A landscape with many peaks, sampled at points; each row gives a point and its height.
A climber steps from a point to whichever of its 2 nearest points has the largest rise for the distance, and stops where none of them is higher. Distance is the straight distance between rows; heights are no part of it.
lobu (h 474): [127 118 134 145 117 116 134 150 188 147 108 121 183 138 147 129 107 150
 126  72  93]
fuf (h 40): [113 179 108 154 140 155 133  96 151 116 139 173  63 116 130 126 137 133
 133 115 209]
Nin (h 415): [118 170  93 159  95 154 110 114 148 102 182 202 112 151 173 160 106 162
  98  96 135]
mesi (h 467): [ 96 145 151 104 184 190 160  91 155  82  70  82 156 129 116  71 114  85
 164 129 159]
Lep (h 357): [132 152  92 114 140 141 128  90 124 150 138 123  70 127 116 122 190  99
 127 142 146]
Zizet (h 450): [125 100 145 120 114 108 100 159 129 107 107 115 158 136 134 128 109 130
 111 115 118]
Sike (h 262): [133 115 143  86 141 113 119 146  65 124 147  67  92 127 106 140 176 110
 103 166 113]
Tibe (h 60): [141 187 193 113 182 199 107  79 115  76 129 126 123 112  84  71  96  99
 173 152 182]
Gov (h 71): [142 116  94 133  96  93 113 150 122 111 120 178 150 125 158 142 102 146
 105 124 124]
dap (h 548): [140 127 140  98 150  92 120  91  87 151 143 129 130 119 125 125 132 129
 166 144 126]
fanu (h 233): [ 92 136 151 115 146 125 133  99 102  92 150 121 116 156 126 138 112 141
 160 139 155]
riz (h 368): [132  39 145 189  87  88 131 193 174 144 101 138 153  69 130 129 118 143
  84 103  84]
kesil (h 135): [113 111 143 100 120 100 120 168  76  93 133 104 121 142 123 157 132 141
 119 155 133]
sog (h 711): [146 109  79 123 107  92 147 102  98 186 164 157  69 105 153 159 173 121
 111 164  95]
kepas (h 266): [ 93 150 163 103 172 139 141  89  79 116 157  99 106 146 106 118 124 124
 171 160 166]
giri (h 51): [146  69  87 133  77  91 123 181 112 130 110 136  94 121 123 149 162 121
  71 164 109]
mab (h 545): [148 124  65 152  99 132 118 119 155 195 127 182 126 126 147 133 130 136
 109 119 103]
pevi (h 355): [126 187 167  90 180 177 148  85  63 103 153  88  89 110 104 102 154 102
 156 183 171]
leb (h 593): [136 156 108 132 122 105 109 154  97 167 183 172  96 121 131 170 131 170
 136 139 104]
robi (h 203): [119 147 158 132 144 148 142 123 144 133 106  85 202 134 139 100  90 134
 160  99 129]
siver (h 585): [154  81  61 161  86 126 121 139 154 193 125 184 113 139 134 139 133 111
  90 147  80]
lon (h 25): [130 160 177  86 186 182 133  78  98  72 100  89 158 143  82  70  92  89
 183 169 147]
Kos (h 576): [152 153 105 101 125  95 167 119  72 161 189 111  54 104 134 151 187 130
 125 158 107]
zuv (h 29): [141 162 112 123 153 164 127  87 185 134  82 110 116 122 100  96 158  83
 142  96 163]
fepul (h 406): [136 167 150 101 170 155 141  74  88 134 135 100  99 101 102  99 158 103
 162 152 186]
viba (h 539): [103 144 139 148 118 126 122 108 133 115 164 160 141 145 166 154  88 165
 125  95 128]
vab (h 248): [120 138 132 122 139 112 158  89 115 170 101 116 172  94 144  98 116 123
 147 114 163]
Kana (h 39): [153 178 147 119 180 168 116  80 155 126  97 112 110 105  85  85 160  78
 145 108 180]
Sud (h 324): [125  72 119 157  99  97 148 153 162 192  95 134 154  85 152 137 126 131
 103 114  83]
Giba (h 661): [104 149 125 106 144 159 115 128 142 119  86  91 142 147 124 116 139 107
 130 117 147]
meres (h 204): [169 102 106 125  97 108 125 172  81 172 165 118  57 119 113 162 202 127
  87 170  85]
lut (h 430): [141 113 150 109 142  89 126 105 139 123 114 111 173 138 127 114 106 125
 168 117 108]
Savik (h 482): [133 151  85 158  99 136  97 139 135 144 172 195 123 141 162 166  97 167
 107 115 109]
Rivi (h 305): [136  74 130 141 112  79 143 137 123 198 116 117 147  75 139 135 132 136
 112 114  95]
gabuf (h 643): [130 116 116 109 131  92 141 115  89 161 156 135  85 111 127 154 168 122
 124 153 116]
ruz (h 224): [115  90  95 112 117 113 125 128 133 134 130 136  85 160 124 152 157 122
 104 144 108]
zul (h 283): [ 97 116 131 121 152 122 151  84 166 100 118 121 147 156 140 119 100 125
 160 107 146]
fufog (h 36): [146 183  63 139 124 130 136 131 116 136 163 203  78 127 147 148 136 158
 133 141 162]
Vub (h 427): [109  83 121 193  82 124 122 182 181 167 125 138 161 122 145 153 108 148
  79  96  89]
fomi (h 426): [170 195  98 121 137 144 139 102 105 168 180 132  36 116 104 133 205 128
 137 149 155]
toreb (h 440): [130 125 117 133 130 112 121 128 155 161 108 144 168 130 136 119 117 146
 137  91  94]
bulam (h 101): [118  92 143 130 107  82 102 192  92  97 144 138 124 120 124 159 121 156
 103 142 120]
zel (h 42): [138 172 176  97 175 185 119  89  81  71 125 112 130 142  92  84  92 108
 185 173 167]
sunad (h 245): [120 101 189 149 129 134 167 187 167 108  97  53 213 131 144 121  92 133
 146  94  99]
kol (h 542): [ 89 163 141 105 173 184 133 107 145 115  83  82 150 129 112 102 140  95
 139 128 160]
lema (h 484): [154 143 157 113 162 114 113  81 114 131 133 123 156 129 118  97 109 133
 190 122 138]
tel (h 500): [154 177  75 101 126 102 158 161  78 127 177 143  71 113 131 150 169 173
 150 170 134]
bub (h 49): [126 181 131 143 153 153 120  91 156 141 128 158  88 107 109 109 144 119
 144 101 207]
Vubi (h 345): [129  51 142 157  95  92 154 179 159 160  80 102 165  75 137 124 138 119
  96 113  90]
dama (h 272): [109 159 176 111 157 184 139  82 141  31 114  94 177 154 115  84  71 100
 167 121 145]
loka (h 458): [131 161 126 108 154 138 129  84  99 145 113 120 118 110 120 105 151 109
 138 130 174]
kaved (h 367): [137  60 179 138 130  84 101 168 131 138 112  85 156 104 108 123 124 129
 117 118 102]
sevuk (h 227): [109 157 143 136 148 144 143 100 140 156 106 107 168 119 135 104 108 127
 154  92 161]
pataf (h 172): [101 118 187 133 121 151 164 119 163  65 131  81 206 166 162 123  80 133
 132  85 112]
rufi (h 464): [165 206  87 110 148 131 159 133 103 132 180 145  51 103 108 144 182 155
 150 155 159]
lubi (h 541): [122 154 106 115 124 145 110 112 128 141 109 125 126 136 125 124 145 117
 120 116 146]
ralib (h 393): [123  56 144 196  89 104 116 178 167 131 130 159 158  94 147 147 101 155
  80 108  76]
noke (h 239): [157  66 152 138 100  78  97 181 100 165 136 118 118  68 102 137 159 137
  90 142  90]
zekol (h 334): [116  85 176 115 119 105 125 158  64 134 109  63 147  92 110 115 145 109
 102 160 124]
gonor (h 537): [109 114 138 165 102 139 119 138 187 126 139 128 183 154 162 142  99 157
 105  62  85]
vin (h 543): [135  85 114 102 118  87 122 139 126 144 105 112 153 129 128 122 142 121
 119 131 108]
bofom (h 494): [139 109  76 164  81 142 127 151 192 183 112 145 155 161 150 128 128 133
  94  98  92]
leg (h 340): [112  97 158  96 162 119 172 101 119 109  84  80 162 139 120  96 111  99
 153 140 130]
Neno (h 199): [146 156  76 106 127 109 129 132 112 116 148 155  64 152 117 153 170 133
 136 163 128]
gisi (h 163): [113 137 113  97 132 112 114 149  82 107 135 126 101 145 129 151 136 151
 127 146 151]
poki (h 50): [164 186 155 126 178 153 114  84 134 112 126 133  80  94  80  98 146  78
 150 127 192]
zat (h 579): [106 127 142 129 115  98 122 141 100 120 174 163 138 126 165 164  89 168
 134 126 128]
Pilus (h 82): [124 192 169 124 172 184 105  84 145  81 122 114 146 123 103  90 101 105
 158 108 188]
Zepo (h 351): [105 154 100 143  96 156 125 112 170  82 153 161 123 174 171 147 116 144
  94  93 152]
Vunod (h 206): [ 96  96 198 147 127 140 143 155 160  71 115  71 209 147 144 119  80 135
 124 104 100]
ped (h 645): [170 102  55 143  89 120 135 172 112 184 160 193  66 132 130 170 151 132
 101 179  72]
Kug (h 244): [ 96 101 112 134 122 120 122 123 155 132 128 137 109 171 137 152 136 132
 113 118 116]
kal (h 457): [117  79 178 124 128 111 115 165 128  99  94  75 174 132 121 121 105 128
 123 125 111]
kamaz (h 304): [105 156 159  91 168 143 143  94  48 125 164  78  98 124  99 120 144 115
 158 184 148]
bevu (h 62): [150  89  77 134  90  92 117 155 134 139  98 184 145 136 155 143 119 128
  89 134 105]
vuvis (h 278): [128  81 193 168 116 118 133 204 169 115  97  76 193 115 126 119 108 133
 125  91  90]
lupil (h 439): [107  88 189 104 147 138 123 154  75 104 102  57 164 114 112 108 121 105
 123 175 119]
nozo (h 214): [153  89 124 136  98  93  93 183  98 174 150 126  87 114  98 154 167 135
  83 156  89]
Nudi (h 591): [156  60  79 184  65 125 109 200 140 148 138 200  97 136 142 167 105 132
  72 167  76]
Zed (h 674): [164 117  60 132 103 106 147 140 101 190 174 174  58 120 132 155 180 129
 114 178  86]
Vizi (h 532): [153 158 111  96 146  92 171 133  65 124 178 121  71 102 131 156 170 156
 151 172 124]
gebog (h 376): [126 111 183 112 142 117 128 107 120  94 118  96 183 162 122 110  84 120
 168 123 117]
Meso (h 273): [144  78 150 103 113  90 112 168  67 148 129  89 118  77 113 133 168 113
  97 151 107]
rebe (h 139): [116 179 141 133 129 166 109 101 139  73 144 137 159 139 140 114  96 139
 137  82 174]
tipod (h 264): [100 108 110 132 132 122 142  89 186 121 121 150 121 160 147 146 122 123
 136 101 125]
Pas (h 639): [101 110 143 151 102 124 112 129 153 127 146 148 152 143 157 153 100 163
 107  93  98]
pumu (h 615): [153  99  57 164  85 118 117 170 133 163 131 200  96 138 137 162 115 141
  92 166  79]
lukop (h 209): [141 121  60 121 109 120 130 126 143 133 135 177  67 163 124 151 157 122
 126 153 130]
Gubav (h 306): [ 91 152  94 138  96 169 117 135 162 124 129 145 123 168 152 140 124 133
  92  98 153]
tige (h 20): [150 160 122 140 153 154 128  83 199 110  93 148 130 123 118  98 126 111
 153  75 162]
vaz (h 307): [105 121 145  94 156 131 165  72 128  82 102 107 148 145 118  94 110 107
 170 127 161]
muvu (h 173): [124 153 153 126 124 143 122 111 149 102 132 122 184 145 151 116  91 153
 142  79 146]
geso (h 316): [132  76 170 158 111 116 103 190 168 143 106  91 170 115 115 133 129 136
 106 101  87]
Dat (h 538): [147 152  66 152 110 121 116 152 110 163 170 198  96 121 144 165 115 173
 124 147  97]
gal (h 31): [129 191  81 153 128 142 142 111 142 128 165 198  55 111 122 146 146 148
 144 129 191]
Zadu (h 557): [121  59 105 176  81 113 101 185 154 128 139 172 106 129 141 162 123 139
  72 140  89]
binol (h 421): [ 92 134 176 110 168 176 183  96 138  84  83  70 184 153 114  75  86  91
 173 145 135]
lebof (h 276): [113 109 139 124 123  99 151 114 104 189 109 106 164  91 143 118 138 130
 125 121 123]
lusug (h 496): [130 146  88 143 113 134 112 108 168 193 131 165 145 129 142 121 127 143
 125  75 115]
bam (h 11): [119 164 204 107 186 217 146  73 131  67 101 111 154 135  79  57  81  71
 180 176 150]
Rigeb (h 223): [143 114 125 105 115 107 121 168  65 141 168  96  64 125 117 155 201 119
 100 170 103]
Vobop (h 313): [128 143 123  91 147 128 124 112  87 153 132  83  85 134 112 134 187 101
 113 152 126]
Ref (h 389): [159 175  78 138 126 145 121  96 128 162 145 165  53 130 105 123 187 110
 128 133 173]
Mosur (h 83): [138  97 122 140  95  88 106 180 106  94 136 162 133 117 153 158  96 161
 102 130 112]
Bil (h 12): [148 177 124 155 135 157 110  86 195 121 132 166 125 120 131 112 123 131
 146  61 172]
bodup (h 59): [148 149  76 120 102 117 108 134 133 122 116 178 135 146 143 135 119 138
 117 110 138]
nok (h 383): [101  98 188 112 168 144 181 115 143  92  82  58 191 150 123  89  82 102
 170 139 106]
Futot (h 56): [144  76  80 128  96  82 122 157 104 144 107 162 107 118 148 150 130 127
  85 151 100]
pemep (h 616): [112  95 185 102 147 144 131 168 118  90  74  55 192 128 114  93  99 106
 135 143 103]
fafup (h 344): [100 114 180 115 158 144 164 134 162 110  90  59 182 146 121 122 106 108
 154 112  92]
pegi (h 64): [129 183 156 128 174 153 111  84 142  99 135 139 112 119  96 107 122 115
 165 107 193]
kapon (h 265): [ 94 129 111 133 102 155 109 152 140 127 106 117 150 158 157 142 130 139
  86 113 146]
vesun (h 630): [143 111 128  98 136  93 121 100 114 155 119 111 133 124 116 126 153 109
 139 136 100]
sos (h 459): [122 104  95 173  73 133 132 158 189 159 116 160 163 133 169 143 103 149
  74  92  88]
Lezi (h 681): [120 120 127 145 110  86 110 162  81 147 169 165 112 115 134 172 106 180
 128 146 107]
nub (h 109): [127 195 142 138 148 182  97 109 146  95 115 121 157 130 130  95 116 126
 138  88 186]
fid (h 315): [110 143 182 117 159 161 130  93 126  65 136 104 168 173 120 109  82 122
 170 121 145]
mivog (h 47): [149 159  82 131 129 127 111 108 149 109 144 177  95 150 133 130 132 135
 136 109 153]
Bige (h 184): [126 161  91 104 126 118 128 128 118  94 137 149  92 145 126 151 147 138
 144 141 156]

Where does a climber stop that starts at each point below?
Rigeb -> sog
Gubav -> Lezi
Futot -> Giba
fid -> vesun
mivog -> Giba
rufi -> sog
gisi -> Giba
giri -> pemep
zul -> Giba

Call two points neighbours if one is among the 2 nearest of the other. Go from one point of each pair to the other, from neighbour to neighbour, staying as high as possible. Name the lowest point that can't be avoided.
Pas and pumu -> toreb
kal and vesun -> Zizet
Pas and Lezi -> viba
